A landscape with many valleys, sampled at points; each row gives a point and its height.
From any point a ball rolls to the lowest of the 3 points nearest to it. It stops when none of these is lower. Distance is the straight distance between rows; heights are no part of it.
K_363 h=1.69: -6	2	-9	63	11	-59	-16	7	40	-55	-27	56
K_22 h=1.40: -21	10	5	82	5	-32	-18	5	37	-35	-14	37
K_227 h=2.83: -35	-36	34	-47	-9	49	-24	12	2	-4	14	14
K_586 h=1.58: -6	27	0	66	21	-43	1	46	10	-34	1	24
K_924 h=5.26: -8	-13	-10	-8	6	4	-7	-8	-17	27	-43	-24
K_888 h=3.23: -46	-37	1	-1	-3	6	-27	-9	-36	-1	-41	-29
K_139 h=2.02: -14	-24	7	-32	-6	26	7	0	1	24	-37	1
K_734 h=3.22: -44	-38	19	-37	-5	33	-24	17	-4	5	-27	0
K_949 h=2.34: 39	42	-18	28	38	-52	16	17	-32	13	12	3
K_525 h=2.07: 1	1	-16	50	17	-84	-24	-25	44	-54	-28	65
K_643 h=3.01: -2	16	-10	48	9	-74	6	35	34	-59	-26	49
K_31 h=1.99: 35	31	-14	25	31	-45	6	12	-31	20	2	-15
K_473 h=1.27: 23	13	-23	22	26	-25	-6	5	-37	29	-25	-25
K_398 h=0.99: 11	-6	1	-49	-27	33	-44	-22	13	-25	79	-20
K_202 h=3.46: 5	-3	-15	3	11	-11	-5	-9	-20	26	-38	-28
K_750 h=3.31: 0	-13	8	-25	-7	25	13	-10	9	25	-31	0
K_144 h=1.85: -4	9	-15	50	11	-65	-6	15	40	-57	-27	55
K_272 h=4.02: 8	-7	-7	-48	-34	34	-27	-29	15	-35	80	-29
K_443 h=2.96: -28	-32	3	-17	0	9	-16	-2	-18	8	-42	-20
K_348 h=5.98: 18	4	-11	-10	-3	4	23	-9	13	40	-43	1
K_459 h=2.64: 52	45	-15	14	43	-64	23	26	-23	11	23	6
K_302 h=2.24: 7	0	11	-26	-40	45	32	-29	10	-5	53	-1
K_251 h=0.86: -23	-25	9	-26	-8	31	4	0	6	21	-29	1
K_552 h=2.95: 12	-12	-17	-50	-34	26	20	-32	13	-41	70	-43
K_434 h=3.10: -29	-34	-2	-12	-2	13	-26	-3	-24	9	-46	-28
K_207 h=3.06: 6	-11	-41	-58	-27	25	5	-24	24	-49	64	-52
K_801 h=3.65: 4	32	-12	49	19	-56	11	43	22	-45	-8	40
K_987 h=1.94: 21	37	-8	42	34	-59	21	53	-1	-28	13	29
K_56 h=3.12: -21	0	-1	51	3	-15	-21	-9	-36	-4	-13	-33
K_673 h=1.47: 3	-4	9	-26	-18	46	39	-9	18	19	8	15
K_713 h=1.88: 16	42	-6	49	27	-51	6	33	-21	-5	5	3
K_346 h=2.69: 11	3	-7	-33	-31	41	27	-30	7	-27	70	-28
K_688 h=2.56: 60	40	-20	20	31	-53	13	8	-27	24	5	-4
K_133 h=2.86: -18	-16	34	-53	-11	50	-32	7	11	-7	35	15
K_36 h=5.10: 2	-6	-9	-1	12	0	6	-14	-22	36	-39	-23
K_377 h=2.49: -33	-34	26	-41	-10	39	-13	8	10	10	-5	9
K_370 h=4.66: 0	-10	-3	-22	-3	20	18	-9	9	33	-31	9
K_619 h=1.73: 10	35	-4	58	27	-44	1	39	-16	-20	0	18
K_290 h=1.80: -7	28	3	82	11	-35	-16	23	-7	-25	-1	0
K_710 h=2.88: -4	-15	31	-44	-24	52	-34	-2	8	-9	56	12
K_507 h=2.32: 3	1	18	-31	-29	49	21	-10	13	-4	52	9
K_281 h=5.79: 21	-2	-15	-4	15	-11	6	-12	-19	41	-36	-20
K_645 h=5.89: 30	-3	-15	-22	-1	10	39	-17	19	41	-27	5
K_349 h=1.60: 3	1	13	-27	-22	51	39	-16	20	20	20	17
K_788 h=2.03: 39	44	-6	22	32	-74	35	52	-19	-21	20	24
K_611 h=0.84: 1	-5	17	-49	-31	36	-46	-14	10	-23	79	-13
K_120 h=3.35: -38	-16	4	33	-9	-8	-28	-12	-39	-4	-20	-35
K_970 h=3.86: -60	-48	12	-29	-10	24	-33	5	-11	-7	-39	-14
K_240 h=5.88: 38	16	-21	-17	10	-8	34	-14	11	44	-30	-2
K_21 h=1.48: -16	10	-2	79	13	-41	-8	21	23	-37	-8	34
K_601 h=2.87: -24	-15	40	-41	-14	44	-38	9	9	-10	45	13
K_97 h=2.29: -20	-29	11	-25	-2	21	-6	-4	-5	14	-39	-10
K_824 h=2.04: -28	17	12	93	-1	-30	-26	7	1	-24	2	12
K_583 h=5.90: 27	13	-16	-11	-16	19	47	-15	35	33	-11	8
K_226 h=3.24: -43	-37	10	-12	-3	11	-37	-2	-24	-1	-39	-28
K_829 h=1.74: 11	7	8	-22	-26	45	49	-17	22	15	24	8
K_242 h=1.87: -16	-21	28	-43	-16	45	10	3	11	16	6	22
K_277 h=5.86: 30	12	-25	2	15	-16	18	-13	-9	40	-37	-9
K_234 h=1.24: 27	13	-17	17	26	-35	3	-5	-30	26	-21	-17
K_304 h=1.96: 8	15	1	-18	-30	51	58	-21	22	12	36	5
K_860 h=7.03: 7	-13	-6	-17	6	6	6	-10	-3	38	-42	-9
K_936 h=1.41: 10	18	-3	46	23	-25	-13	5	-38	11	-11	-20
K_815 h=1.56: -26	-2	1	72	8	-48	-21	-1	45	-45	-23	53
K_167 h=2.35: -11	9	-1	53	17	-22	-16	2	-34	4	-12	-29
K_380 h=1.71: 44	32	-16	19	34	-45	6	-3	-28	27	-3	-17
K_777 h=5.09: -7	-9	-12	13	4	-8	-15	-3	-30	16	-31	-31
K_850 h=2.93: 3	-7	20	-42	-26	45	-6	-11	15	-9	63	0
K_856 h=1.57: 10	4	-12	13	20	-20	-7	-9	-33	24	-30	-22
K_142 h=2.42: -10	-15	30	-40	-27	48	7	-4	12	-1	50	9
K_943 h=2.23: -19	-12	20	-39	-22	57	3	3	11	0	28	16
K_739 h=3.04: -45	-31	32	-41	-10	49	-36	21	11	-15	-3	10
K_465 h=2.85: 10	-5	-2	-36	-32	39	14	-30	11	-26	77	-33
K_820 h=2.70: 49	26	-29	1	28	-42	11	-3	-20	32	-10	-10
K_146 h=1.62: -1	-11	10	-31	-15	42	18	-8	14	19	4	14

For each start below, name the point where the ball stops.
K_290 | K_22
K_643 | K_22
K_142 | K_673
K_304 | K_673
K_583 | K_234
K_144 | K_22
K_850 | K_673
K_167 | K_234
K_860 | K_251
K_552 | K_673
K_788 | K_22
K_226 | K_251
K_36 | K_234
K_434 | K_251

Call two points neighbours if one is among the 3 nearest of the other. Go from one point of each pair to the other, from neighbour to neighbour, staying as low as possible. Name the highest point that can't be avoided.
K_251, K_380 | K_120
K_251, K_673 | K_970
K_22, K_234 | K_949
